Points on a hilly landscape, in no order, each with its height.
From any point a climber takes the steepest step (rise divided by distance) to one of its 2 nearest points. It stops when none of these is higher. Distance is the straight distance between rows; heights are no part of it.
z_549: [-14.4 -10.1  12.0   8.8   2.6 -32.4 -36.0  21.7   7.7 -15.7  14.5  30.8
  25.8 -37.2  -7.9  12.7  21.3   2.5  39.7  -8.4  -2.8  -4.8  -6.1   4.4
  11.4  67.2 -18.2 -36.3]  (h 2.58)
z_19: [ 29.8 -29.8  32.5   7.7  23.1  12.2  21.4  -1.2  15.5  38.4  -7.9 -41.1
 -23.6 -29.6 -40.0   6.6 -41.1   7.1  15.1  13.5  11.7 -13.1  -3.7 -23.4
 -30.3  59.8 -35.9  11.9]  (h 4.53)
z_48: [ -9.2  26.7  -9.7 -44.6  14.7 -40.3  -3.7 -24.4   7.2  31.7 -19.5  13.5
  -4.0 -11.6   9.2  46.8  20.5 -14.3  60.7  -9.0  15.2  24.6 -61.1 -13.9
  36.2 -49.0  28.3   7.8]  (h 2.25)
z_536: [ 27.4   9.2  18.3  -4.8 -31.9  21.7 -19.9 -36.4   7.0  40.3 -14.5   0.0
 -16.4 -12.4  13.3   9.8   6.6 -20.3  -2.6  -3.2   8.7  41.1  -4.4 -18.7
  21.6  14.8  12.3 -10.3]  (h 3.58)
z_162: [-15.3 -12.0 -23.1 -58.7  -0.7  19.5  13.8  -4.9   5.4  40.5  -5.3 -40.2
 -22.2 -31.3  30.4  16.3  -1.5  -5.1  -3.3 -12.0   9.7  15.4   3.3 -16.8
  38.6 -28.3 -23.1  47.3]  (h 3.35)
z_129: [-20.7  21.1  13.2  33.7 -24.3 -11.6  18.9  13.6 -23.2 -56.1  12.3   6.2
  13.3   7.9   3.0 -11.5  35.2 -10.4   6.2 -40.5 -19.5  -2.7   2.1 -15.1
  31.8  46.2 -25.7  -0.8]  (h 3.45)
z_973: [ -1.9  -4.6   3.4  -1.5 -11.0   1.9   6.2   8.9   8.0  -3.1   6.5 -43.1
 -20.4   2.4  35.4  -4.1  -5.2   9.3  -2.9  17.5  -3.8   4.4  21.8 -16.0
  -3.4 -38.6  -5.3  18.6]  (h 4.17)
z_950: [  6.0  -9.7  12.6   2.8  36.6  19.9  -1.3 -13.0  15.2  16.6 -27.1 -19.1
 -31.7  -5.2  -0.6  32.4 -26.4  15.8 -25.8   1.5  33.9  15.9 -12.2  -6.1
 -17.3  22.5  18.4  22.9]  (h 3.56)
z_262: [-25.1  21.8  -9.7  16.9  28.5 -21.1  15.1  20.9 -44.7 -60.1  15.3  12.3
  19.0  25.7  11.3  -8.6  38.9  40.0   0.0  -5.5  26.4 -32.9  14.7  -7.4
  -9.7   7.7 -34.0  11.4]  (h 1.89)
z_254: [  0.5 -11.3 -31.5  20.7 -11.9  -9.5 -12.6 -21.4 -48.2 -20.9   6.3  32.8
  20.4  28.9   9.0 -28.7  -5.2  20.4 -34.2 -16.8   1.9  33.8  14.4  14.2
  -1.8  29.6  -2.6  -2.2]  (h 2.69)
z_671: [ -7.0 -26.4  18.0   8.7   9.5   1.7 -39.7   6.9   8.8  15.8 -23.9  34.5
  17.6   8.8   2.9  -3.5  10.2 -22.0  28.2  30.5  24.7  16.5 -15.8  10.8
  21.6 -14.2  22.1 -25.7]  (h 2.17)
z_920: [ -9.4   7.5  14.7  -1.0 -29.1 -36.6 -34.3  12.7  20.3  -2.6  12.1  43.5
  17.9 -24.6 -31.4  25.3   8.1 -15.9  41.6  -4.8 -19.6 -14.2 -23.4  10.4
  -3.9  30.5  23.9 -53.1]  (h 2.98)
z_741: [-40.8  -5.7  46.5  -4.5  21.4  23.9   1.0  31.2  28.7  -2.8  17.3  -9.5
 -15.3 -19.7  19.2  14.3  11.4  12.5 -34.2   6.4   6.5 -31.1   1.6   9.3
 -29.9   4.5  10.2 -27.7]  (h 3.22)
z_90: [ 56.1  43.7   1.7  21.0 -14.1 -12.1  -0.7  -4.9   7.8 -24.0  49.2 -51.4
 -14.0 -20.9 -20.4  -7.2 -28.9   8.3 -23.7 -13.0 -24.7 -24.3 -13.0 -15.6
 -36.1  27.0  14.5   3.2]  (h 4.98)
z_550: [-40.4 -16.9   2.0   2.8 -18.5  -5.5 -31.2   2.7 -17.8  -2.4  -4.0  20.2
   3.8   9.1  52.9  -7.6  41.9 -21.9  27.7  -9.5  31.8  30.0 -14.1   7.0
  46.5 -50.9  13.9  12.7]  (h 6.05)
z_764: [ 16.3 -29.6  -0.7  25.2  25.8   4.7 -27.4 -31.2  -7.2   3.8 -44.3  33.6
  11.2   6.9   9.7   1.5 -10.1  -9.6  34.8  18.3  31.6  29.3 -21.8 -11.0
  10.9  32.2  28.8  -8.8]  (h 2.44)
z_156: [-45.3  10.6 -34.7 -25.4  23.9 -42.5 -25.3  -9.9 -45.2  20.3 -15.9  46.8
  58.3  -2.3 -19.8   7.5  19.8 -17.5  46.4 -21.7  22.9   9.7  -7.1  28.6
  44.3 -35.2   8.9  11.4]  (h 4.13)
z_445: [ -2.6  18.3  -0.6   3.1 -27.7 -32.7  -2.9  12.8   0.2 -29.3  20.7  21.8
  15.6 -24.8 -18.9  13.3  42.0   7.7  44.4 -31.8  -5.0 -11.8   2.8  -3.4
  15.7  55.2 -33.8  -0.4]  (h 3.09)
z_151: [ 16.1 -11.9 -23.3  58.8  48.6   5.6  24.9   8.2 -49.2 -23.3 -40.5  14.9
  32.6  27.7  21.4   0.5 -39.8   3.4 -54.5  -3.9  -6.5   1.6  11.8  21.7
  21.6   1.9  34.8  42.3]  (h 3.20)
z_808: [ 15.4 -16.3  46.0  45.2 -19.8  24.2  37.5  -9.6  27.6 -11.1  -3.0 -10.2
   9.6 -10.6  17.4  -6.6   4.4 -34.0  16.0   5.4 -40.8 -18.9  19.9 -23.2
  29.8  20.9 -28.2  -1.0]  (h 4.62)
z_847: [ -6.7 -40.2  10.6   4.5  -1.5  24.3 -19.4  -5.7  14.7 -17.7  22.3   5.2
   7.5  -3.8   7.6 -52.9  -1.5  13.1  16.2  17.7   4.7  22.9  35.2 -21.1
 -17.5  20.4 -49.0 -17.8]  (h 1.32)
z_793: [-39.1 -22.4 -53.9 -85.2  10.9   9.1  -4.3  18.1  -4.2  -2.1  14.7  -9.5
  -8.0  -5.9  20.0 -26.9 -11.3   6.0  -7.5  15.0   5.8  -4.6   6.4  12.0
  25.9 -64.9 -22.5   8.0]  (h 0.59)
z_547: [ 17.4  -5.6 -40.0 -27.7  24.5 -13.3 -36.7 -30.9   7.0  16.3   9.8 -19.3
  10.1  -1.6 -24.6 -22.3 -52.6  20.0  30.4  17.0  26.8  34.6   3.3 -13.2
  -8.1 -21.4 -15.4  14.0]  (h 2.02)
z_441: [-43.2   6.4 -26.7 -49.5  49.0 -34.7  -0.2 -22.6 -39.2 -16.3  -1.7  41.4
  -6.4  28.8  -0.5   7.6  33.5  67.7   4.6 -21.8  55.5   8.7 -30.6   0.6
 -14.9 -22.2  10.5  -4.7]  (h 0.27)
z_420: [ 29.7   0.2 -12.9  20.2 -35.8  19.0  -5.5  -5.6  -1.7  -4.0  19.9  10.6
   3.9  24.7 -15.8 -13.8 -26.4 -30.4 -88.0  -4.7 -31.2  15.5  27.9  29.5
 -28.0  -2.6  33.1 -23.0]  (h 2.42)
z_526: [ 26.4  12.2  33.4  62.6  15.2  -1.0  14.2  23.7  27.6 -48.5  20.2 -10.1
  -9.9   5.5   3.4  -4.7  -5.2  -8.9 -41.3  23.0 -20.9 -51.0   4.4  -5.9
  -7.8   2.8  34.6 -25.3]  (h 5.42)
z_14: [ -7.7 -12.7 -29.1 -70.9 -43.4  45.8  -3.7  -5.9  28.9  21.9  -7.6 -29.8
 -40.3 -23.8  28.1   1.1   1.6 -28.2  18.3  -4.7  -2.2  25.2 -11.9 -24.7
  25.6 -46.8 -12.2  12.8]  (h 3.54)
z_165: [-58.5 -21.7  19.7  34.5  23.3 -25.7  -4.0  51.6 -12.2 -31.5  -7.6  37.6
  26.8   8.2  12.7  -1.8  40.1  15.5  25.2  -1.0  34.3  -2.1  -1.7  -1.1
  31.8  14.2  -9.2  -9.7]  (h 2.83)
z_961: [  4.6 -15.7  35.5  -4.4  -4.0  27.5 -45.2   2.3  23.6  10.7 -13.1  24.9
  10.7  36.2 -12.7 -10.8  10.0 -27.7  -6.3  42.1  17.4   2.6  -5.6  25.8
 -21.1 -35.5  42.8 -39.6]  (h 1.65)
z_916: [  8.0  28.9 -39.9  22.7 -32.9 -18.7  11.6 -11.0 -44.7 -13.1  19.1  11.9
  20.0  36.5   4.0 -15.0   6.1  -3.7 -37.5 -33.5 -22.5  20.5  23.2  26.5
  13.3   0.2   4.6  12.6]  (h 2.87)
z_935: [ 44.7 -40.6 -27.9  -5.8  37.8   8.4 -28.9 -51.7 -11.2  44.5 -13.1  27.8
  36.3   5.3 -67.4 -53.3 -43.5  -3.2  23.8  24.2  11.2  28.8  -6.8  12.5
 -18.9  35.7 -21.6  -2.9]  (h 1.80)
z_155: [ 13.6 -10.7   6.7 -23.5 -11.1  30.0   3.5 -11.8  13.0  40.7   5.2 -42.3
 -25.2 -33.3 -19.1   2.0 -31.3   6.3  -7.6 -13.6  15.5  14.5  13.5 -32.0
 -20.1  32.3 -43.8  26.5]  (h 4.30)
z_466: [ 37.2 -11.0  -4.8  21.5 -17.8  27.0  11.6 -10.0  -7.9  -8.8 -10.0  21.1
  29.4  -0.4  -2.5  -4.5 -15.4 -42.2 -69.2  -5.2 -57.2  -5.1  21.7  16.7
  -8.8  25.5   4.3 -20.8]  (h 2.64)
z_121: [-49.3   3.3  14.3 -52.2 -33.6 -15.2  28.3  60.4  33.0  18.6  23.4   1.1
 -19.2 -27.1  13.8  61.7  29.4   5.6   9.0   7.9 -31.6 -49.4 -11.7  17.1
 -14.3 -50.1  12.3  -7.1]  (h 1.90)
z_467: [ 17.6 -27.4 -13.3  -2.8 -25.2  13.9 -41.9 -34.9   0.0  17.7   5.8  10.8
   1.4  -7.5 -16.7 -55.2 -20.4  -8.3   7.9  10.1   9.8  41.9  38.8 -12.7
 -11.4  11.1 -28.1 -18.4]  (h 1.49)
z_34: [ 71.0  -6.8 -10.2  32.5   5.1   3.5  21.8 -16.6  15.0  20.9 -27.0 -31.2
  21.7 -12.8 -35.5  14.0 -39.9 -36.9   2.4  16.0 -29.4 -11.5   1.7  -3.2
  -0.8  43.5  -1.3  19.2]  (h 4.99)
z_356: [-22.7  15.3  -0.5 -50.7 -25.7 -24.2 -21.2   7.5  19.8  -4.2  28.1   0.2
 -15.6 -36.0   7.5  23.2  26.7   8.2  16.3  -3.2 -15.3 -16.1 -10.9   5.0
 -37.5 -11.2   7.9 -30.4]  (h 4.48)
z_590: [ -1.7  21.8  24.2  30.4 -41.4 -36.9  -6.2  37.4  27.2 -23.6  20.9  -3.7
  -8.3  -5.7   2.9  37.1  10.7  -8.8  41.7  29.8 -22.0 -32.3 -32.1   4.9
  -9.6 -12.2  27.2 -24.5]  (h 3.57)
z_538: [ 16.2  57.8   6.9   1.8 -43.0 -31.6  13.5   7.5  14.1 -29.7  50.0 -34.9
 -32.9 -11.5   7.9   2.6  14.3  28.5  -6.4  -3.7 -20.6 -34.9  -5.0 -11.1
 -29.0   5.2   8.0  -7.1]  (h 4.81)
z_886: [-33.2  10.9 -10.3  18.2 -54.5 -42.5  -2.3  27.4  -9.2 -22.3  41.5  47.7
  14.2  38.0   0.6  -4.5  29.7 -10.3  19.9   8.4 -32.5   2.7  18.1  21.5
   7.6 -51.2  16.1 -14.2]  (h 4.40)
z_992: [ 15.4  35.5  -3.7  -8.9  16.9  -6.9  23.2  -3.0 -17.1 -21.1  -8.7 -35.0
 -40.7  11.4  35.6   2.5  25.8  29.2  25.2  -3.2  41.7   5.6 -30.5 -43.1
  10.3  -2.0  -7.2  15.2]  (h 0.90)
z_478: [ 10.2 -28.6 -24.8  19.1  21.0  -3.9 -40.4 -28.6 -30.4 -13.2 -25.3  34.3
   3.8  -0.7   3.1 -18.9 -11.2  18.1 -13.4  -6.2  15.6  35.7 -12.6  14.6
   0.6  29.0  21.7 -16.1]  (h 2.56)
z_652: [  3.0   2.0  22.9   6.1 -10.7  21.1  -7.9 -17.7  18.3   7.0  -7.1 -11.8
 -36.9  -3.9  26.7  10.2   3.3  -5.0  -7.2   9.4  25.4  12.0  -9.6 -10.9
  -9.5 -10.9  14.0 -19.2]  (h 3.83)
z_519: [ 14.7  -1.6  11.8   2.0  -5.5  31.0 -24.3  13.0  21.6  12.8  -0.2  30.5
  -0.1  40.7 -15.6 -26.6 -18.8 -13.7 -44.4  45.6 -16.0   8.6  28.6  41.5
 -36.9 -68.6  40.6 -23.8]  (h 1.87)
z_922: [-14.8  18.7 -18.9 -49.0 -51.4 -37.0  20.9  34.0  15.7 -22.1  48.3 -14.4
 -29.3 -23.3   6.9   6.8  28.6  34.0   7.9   0.2 -23.8 -37.7   0.9  -7.1
 -30.1 -20.5 -16.5 -20.6]  (h 4.50)
z_901: [ 31.0  18.2  20.2  50.1   0.4  17.4  28.8   2.1   3.7 -31.5   4.0 -34.4
  15.0 -29.7   0.5   1.1 -10.9 -17.7 -17.9 -19.9 -45.5 -37.0   4.7  -7.9
  19.2  45.5  -8.1  11.6]  (h 4.36)
z_303: [  5.1 -25.3   1.6  54.3  53.6  30.5  22.7  14.1   4.3  -4.0   3.2 -19.7
  17.4  32.3  -3.9 -29.0 -59.9   7.1 -60.1  14.7 -16.4 -20.9  51.5  -8.3
 -14.4 -13.5 -20.8  18.4]  (h 3.61)
z_7: [ 15.8 -33.4 -39.1 -13.6  37.8   5.5 -47.7 -58.3 -14.8  49.1  -0.7  10.0
  24.5 -15.3 -49.8 -41.3 -64.0  27.3   8.3   5.4  34.8  36.5   3.5  -6.1
 -24.8   1.1 -19.4  12.1]  (h 1.88)
z_551: [ 49.0  -8.7  19.7  13.9 -16.1  17.8  10.3  -8.7  27.4  39.7 -25.4  -5.2
   5.9   5.7 -35.6 -12.4  -7.3 -37.7  37.2  33.7 -20.6   1.2  12.9  -0.9
  10.1  16.2  -5.3   5.3]  (h 5.27)
z_858: [ 12.6  28.0  -3.9  23.7 -56.3  -2.8  24.6 -22.8 -14.7   1.4  22.5 -36.0
  -8.9   3.2  20.1  -2.0  11.6 -10.1  22.7 -29.6 -27.8  17.7  17.9 -10.8
  40.0  -6.5 -28.8  46.3]  (h 4.12)
z_294: [ 11.5 -10.4  -3.6 -51.8  -7.4   9.1 -27.9 -64.3  19.9  30.6  -3.4  10.3
 -29.7 -31.2  -2.1  -0.8  -3.6  -1.7  -2.2 -27.6  13.6  41.8 -25.1 -18.9
 -10.9  10.3  -9.4 -22.1]  (h 3.34)
z_614: [-39.8  22.2   1.4 -26.3  27.0 -24.2 -11.5  -7.4 -28.7  47.1 -38.1  45.6
  33.1 -13.6 -41.7  60.9 -18.6  -4.1 -22.5 -44.2 -12.2 -21.2 -14.5  46.5
   3.6  21.6  42.9 -26.8]  (h 1.25)
z_261: [-66.0   8.3  19.3  27.2  25.9 -26.9  19.7  55.4 -24.6 -44.1  10.1  17.7
  20.6  13.4  15.6 -18.7  45.7  28.1 -19.1 -13.4  19.7 -23.4  12.0  14.6
   0.3  15.1 -20.7  -8.7]  (h 2.31)
z_52: [  8.0 -36.5  23.0  -2.7  11.6  55.2   5.0 -62.3   6.6  13.8 -34.7 -15.9
 -46.9 -16.5  -5.6   4.1 -18.2  13.8 -40.2  -6.5  46.3  41.4 -27.0 -14.2
 -20.9  19.5  27.8   8.5]  (h 3.40)
z_2: [ 21.7   9.6   6.9  40.4  11.9  20.8  12.3 -11.3  -2.6 -17.1  -3.1 -32.9
 -13.5  -6.6  10.3 -15.2 -13.4   4.0 -12.4 -18.1   9.2  -2.2   0.2 -20.7
  16.8  25.0 -22.0  34.5]  (h 4.14)
z_417: [ 42.9   3.4 -31.8  57.2  53.6   8.4  14.9   8.4 -19.1 -14.5  -8.2 -14.8
  20.7  18.5   2.9 -22.2 -54.7  -2.0 -51.7  23.6 -15.6 -20.1  20.9   1.9
   5.6  -9.5  18.0  31.2]  (h 3.37)
z_4: [ 17.0 -20.1 -20.4   5.0  40.9 -14.6 -23.8 -29.3  -9.4  29.9 -17.7  -7.3
  21.8  -2.7  -5.3   1.0 -38.8  15.3  46.2  21.7  35.4  23.3   3.2  -6.5
  27.8  -5.9  -9.0  34.5]  (h 2.20)
z_588: [ 62.7 -30.6 -15.0  20.0  -2.9   8.9  -7.2 -13.0   8.3  26.1   2.2  10.0
  39.4   0.6 -71.6 -33.2 -38.8   1.7  28.7  23.8 -15.1   8.9   3.8  -5.1
 -20.2  51.1 -43.9 -23.2]  (h 1.69)
z_855: [-42.3  -1.7 -24.0 -71.2 -18.2  -2.4  29.1  53.8  24.5   1.7   2.4   4.0
 -26.3  -2.4  34.6  28.1  19.4  -3.1  17.8  -5.2 -21.1 -36.9 -16.8  21.2
  14.8 -62.5  -1.0  10.0]  (h 1.36)
z_355: [-23.8 -18.2   6.5 -10.1 -24.7  35.9 -13.6 -19.9 -15.1  -0.7 -12.4  -3.0
 -15.4   5.4  46.2 -24.1  32.4  -6.1 -12.0  -2.3  13.1  42.7  19.6  -0.3
  36.7 -33.4   3.4  15.6]  (h 5.03)
z_222: [  8.6 -34.2  52.4   2.8   3.9  65.8  33.9  -5.1  36.3  33.8 -32.3  -7.4
 -12.7  19.0 -32.3 -57.0  21.4   0.0 -43.4   9.9 -37.3   0.2  17.5   2.5
 -16.4  23.4  -2.8  -8.1]  (h 3.12)
z_422: [  6.5  46.3 -13.8  -5.1   2.7 -53.9  17.6 -21.4 -30.3   5.3  -9.0  25.4
 -11.3  42.6   8.0  44.6  31.1  16.7  42.7 -26.6  41.2  10.2 -28.5  -1.3
  -5.1 -32.9  13.3   6.7]  (h 0.69)
z_45: [ 11.2 -29.6  27.6  36.8 -39.4  23.2  -0.1 -19.8  26.1  17.0  -8.9   7.0
  -4.0   5.7   3.3 -31.2  13.4 -30.8  38.9  21.3 -31.0  21.7  17.2 -16.8
  21.6  -5.0 -34.1   8.9]  (h 4.92)
z_524: [-57.8  -5.7 -16.3 -36.9  14.2 -22.0 -21.9  13.5 -26.9   3.9 -19.5  18.5
  23.3   3.1  11.2   2.4  33.5 -18.0  51.0  -7.2  25.8  15.2 -11.3  18.2
  46.5 -69.2   5.3  25.7]  (h 4.97)
z_248: [ 27.6  14.3  -6.5  14.5 -15.1  15.3 -10.3  -2.7   6.1  10.7  17.3  -8.0
 -14.2  33.6 -18.5 -21.9 -47.6  -6.4 -56.3  17.5 -27.5  18.5  46.9  21.3
 -27.2 -46.7  32.2  -6.4]  (h 2.21)
z_167: [ 13.9 -10.0  27.3  58.9  14.6  42.4  28.5  -0.3  14.1 -25.2  17.9 -44.9
 -12.2  19.9   8.1 -34.5 -33.8  10.0 -41.6  14.8  -4.6 -17.0  25.5 -35.2
  -5.8  -1.9 -15.6  28.6]  (h 3.90)
z_190: [ 53.8  -1.9  11.4  27.6  25.3  13.9  18.2  -3.3  20.2  26.2  -5.2 -31.1
  23.0 -34.5 -52.3   5.0 -65.5  -9.3   9.3  12.5 -32.8 -39.3 -11.2 -17.3
 -17.7  83.2 -19.0  10.9]  (h 4.77)
z_435: [  0.1   0.4  11.3  -2.0  42.7  -1.5 -15.6  22.1  -1.5  -6.2 -10.9  18.3
   7.9   2.9 -14.2  15.4 -20.7  12.8 -53.7   1.6   2.3 -21.3  -7.3  23.5
 -47.1  56.0  19.2 -51.1]  (h 2.15)
z_684: [ -0.4  18.5  -9.5  10.6  50.2 -10.2  42.3   6.4 -44.6 -15.9 -22.0 -41.0
 -26.9  10.8  22.3  13.7  11.0  39.5   5.1  -2.1  49.0  -5.8  -9.5 -24.0
  14.1  -4.0 -14.8  59.5]  (h 1.05)
z_276: [  7.4   0.4  -5.6  45.0 -42.7   5.7  22.0  -6.1 -22.8 -12.9   3.5   9.0
  20.5   9.9  15.2   1.0   9.8 -26.6  13.8 -36.2 -48.1  -0.6   9.8  -7.2
  52.4  19.9 -19.4  34.7]  (h 3.78)
z_681: [-30.7  10.1  38.5 -12.1  -3.4   9.3   4.6  41.3  29.6  23.1   5.9 -12.1
 -15.1 -25.4  15.0  61.8  14.5 -16.2  -1.3   5.7  -4.4 -37.0 -17.4  21.4
 -12.9 -24.7  24.4  -7.5]  (h 2.53)
z_246: [ 18.4 -18.7  20.8  15.6   7.8  45.9  36.7   4.6   8.9   6.5  -8.4   9.7
  10.5  24.2 -35.5 -29.5   1.1 -29.0 -67.4  21.7 -42.4  -4.0  21.2  19.5
 -31.3  27.2  -5.6 -28.2]  (h 2.88)
z_573: [ 24.4  16.8 -37.3  34.7  12.4 -19.6  22.7   2.9 -60.4 -27.6 -14.9  16.1
  32.0  34.4  15.4   3.8  -9.1  -6.1 -40.8 -30.2 -10.9  -5.8  -0.6  22.0
  34.1  15.1  18.7  26.2]  (h 3.05)
z_834: [  3.7   9.7 -11.8 -12.3 -39.2 -14.6  13.3  13.4   7.3  10.3  19.3 -30.2
 -10.5 -10.8   7.7  18.8  -6.9   2.1  13.5  10.3 -38.2   5.9  20.1  -4.1
  18.1 -22.0 -26.7  32.1]  (h 4.59)
z_954: [ 15.0  48.3  -7.4  -5.0 -10.1 -29.9  37.8  -1.8 -20.0 -34.3   0.8 -10.2
 -28.5  18.5  29.6  23.9  46.4   0.4  34.4 -14.9  22.3  17.2 -18.0 -28.3
   2.4 -34.4  11.6  10.2]  (h 0.80)
z_324: [-13.6  16.6 -17.5 -10.7  33.0 -18.3  17.0  29.8 -38.4 -18.6  22.9 -16.8
  24.8  21.7  -5.4 -14.7  -6.1  49.8   0.1   3.1  13.2 -14.4  19.7   4.7
  -8.1  -2.9 -38.1  33.8]  (h 1.52)
z_120: [ 30.5   4.9  51.1  49.6  17.7  26.6  26.3  18.6  40.8 -22.1 -32.9  -1.3
 -11.2  10.8  12.6  20.7  -3.7 -40.9 -26.1  20.9 -24.7 -31.6 -10.9  -7.6
 -19.6  11.7  32.7 -10.5]  (h 5.12)
z_792: [ 35.4 -21.2   1.3   8.0 -35.1  21.0 -12.4 -27.3  11.8  13.8   5.6  -3.5
  12.1   0.6 -43.0 -49.2  -9.7 -15.6  -0.2   1.0 -14.4  23.5  11.6  -9.1
 -21.0  57.0 -26.1 -28.1]  (h 1.59)
z_578: [-22.1  13.0   2.8  17.5 -32.5 -59.0   8.9  44.1  -4.3 -13.2  18.2   8.9
  10.5  10.6  -0.6  17.7  32.6  -8.1  51.9  12.6 -10.5 -17.6 -10.5  10.4
  13.5 -38.4   7.0   0.1]  (h 3.95)
z_662: [-68.3 -12.1 -37.5 -65.1  -1.8   6.1  -8.3   9.4 -24.0 -14.4   9.3   7.6
   4.1   4.1  32.7  -4.3  27.7  17.1 -16.5 -15.8  19.2   6.2  10.1  17.5
  21.7 -52.2 -20.8  26.5]  (h 0.05)
z_985: [ -5.9   4.3  26.5  -9.7 -40.8 -21.9 -17.0  12.6  56.8  20.1  -9.4  -1.2
  -2.8 -27.4   8.9  53.4  12.2 -27.8  70.4  27.8  -9.9 -24.0 -28.6 -14.8
  -0.2 -15.5  20.6 -19.1]  (h 3.03)
z_275: [-23.8  -3.4 -50.9 -60.5 -27.6  -4.6  24.0  44.8  12.2 -18.1  27.2 -32.2
 -33.2   6.2  23.8 -10.6   0.7  11.8   5.3   3.8 -12.8 -17.6   6.2  -0.5
  19.2 -67.6 -15.7  10.8]  (h 0.97)
z_457: [-15.1  10.0 -10.4 -47.1  -3.5  29.5  16.4 -31.4   2.0  57.3  -2.7 -38.3
 -28.4 -31.5  -6.3  38.9 -28.3  -2.8 -21.5 -35.1  10.4  12.4  35.0  -3.0
   5.7   0.6 -27.5  34.8]  (h 3.91)
z_546: [-23.3  11.5  37.9 -28.3 -21.2  -0.6 -34.4  15.4  35.7   5.3  14.2  31.2
  -2.5 -24.4  -2.0  35.8  35.2 -17.9   5.5 -12.8  -6.8  -9.5 -24.1  30.2
 -39.7  17.3  20.5 -55.0]  (h 3.55)
z_584: [-26.8  11.6  30.2  -8.8  21.5   3.1 -22.2  21.9  20.0 -25.8   0.0   6.5
 -35.4 -14.6  13.3  26.8  16.2  33.4 -40.9 -10.8  26.0 -24.4 -22.0  14.7
 -50.4  45.2  26.1 -53.8]  (h 2.63)
z_31: [-24.4  15.7 -32.6 -31.9  18.7 -38.5   2.8  -4.3 -41.9 -19.3   4.3  43.5
   6.7  27.7  10.3  14.8  50.7  18.4  29.0 -24.7  48.3  12.4   7.2   5.2
   6.9 -24.3 -12.3   7.8]  (h 0.50)
z_993: [ 53.3  35.0  -2.8  32.0   0.7 -16.9   3.2  10.2  11.2 -39.1  33.8 -22.4
  -1.7 -17.6 -24.0 -16.5 -31.6   1.1 -49.2  22.3 -37.3 -63.9 -12.6 -16.3
 -26.1  23.2  38.5 -19.4]  (h 5.15)
z_89: [-19.0   9.7   6.6 -20.1  48.2 -18.4 -18.4  13.0  -8.9  17.4 -20.7  23.5
  18.1   5.1 -22.8  37.9 -17.2  16.2 -25.1 -16.6   5.2 -22.2   1.5  42.2
 -24.8   9.9  49.8 -41.6]  (h 1.70)
z_615: [-19.0  -9.2   3.3 -52.7 -32.9  33.3 -21.6 -30.7  28.3   6.1  -8.7  -1.3
  -9.9 -17.9  41.5 -27.1  21.5 -24.5  26.4  -3.3   7.6  41.3   1.4 -19.8
  30.5 -28.4 -18.2  -0.1]  (h 4.16)
z_287: [  9.7 -34.5  38.7  17.2  19.6  68.2  18.9 -21.9  10.8  21.2 -41.1  -6.7
 -34.5  22.9 -11.2 -33.7  -2.5   4.3 -39.4   9.2  17.1  19.7  -0.8   1.5
 -32.9  23.7  12.9  -0.6]  (h 3.28)
z_678: [-10.8  20.3   0.1 -55.5  -1.8 -30.5 -16.1  -8.1  39.2   7.7  -8.2   3.5
 -15.6 -35.9  22.2  34.5  26.2 -10.2  64.2   2.9  10.9  -5.2 -58.9 -22.8
   5.5 -30.5  26.5 -22.9]  (h 2.52)
z_49: [ -3.0  18.5 -32.8   1.6  49.8  -6.0  30.3 -20.5 -45.6   5.4   6.1 -45.7
  -2.8   5.4  -1.7   0.3 -28.6  55.8  -0.2  -9.4  33.3   4.9   2.0 -13.7
  -3.6  15.4 -33.1  52.7]  (h 1.23)
z_195: [-49.3  -3.1 -12.6  14.8  15.3 -41.4 -23.3  35.1 -38.5 -14.8  -8.1  37.9
  51.8  14.7 -12.3  -3.9  41.0   4.4  39.8  -8.1  23.1  -4.0 -11.3  24.3
  25.8  -5.9   7.0 -11.3]  (h 3.43)

Where does a climber stop that starts at each point below?
z_847 => z_551
z_246 => z_834
z_920 => z_526
z_49 => z_550
z_467 => z_551
z_764 => z_551
z_303 => z_551
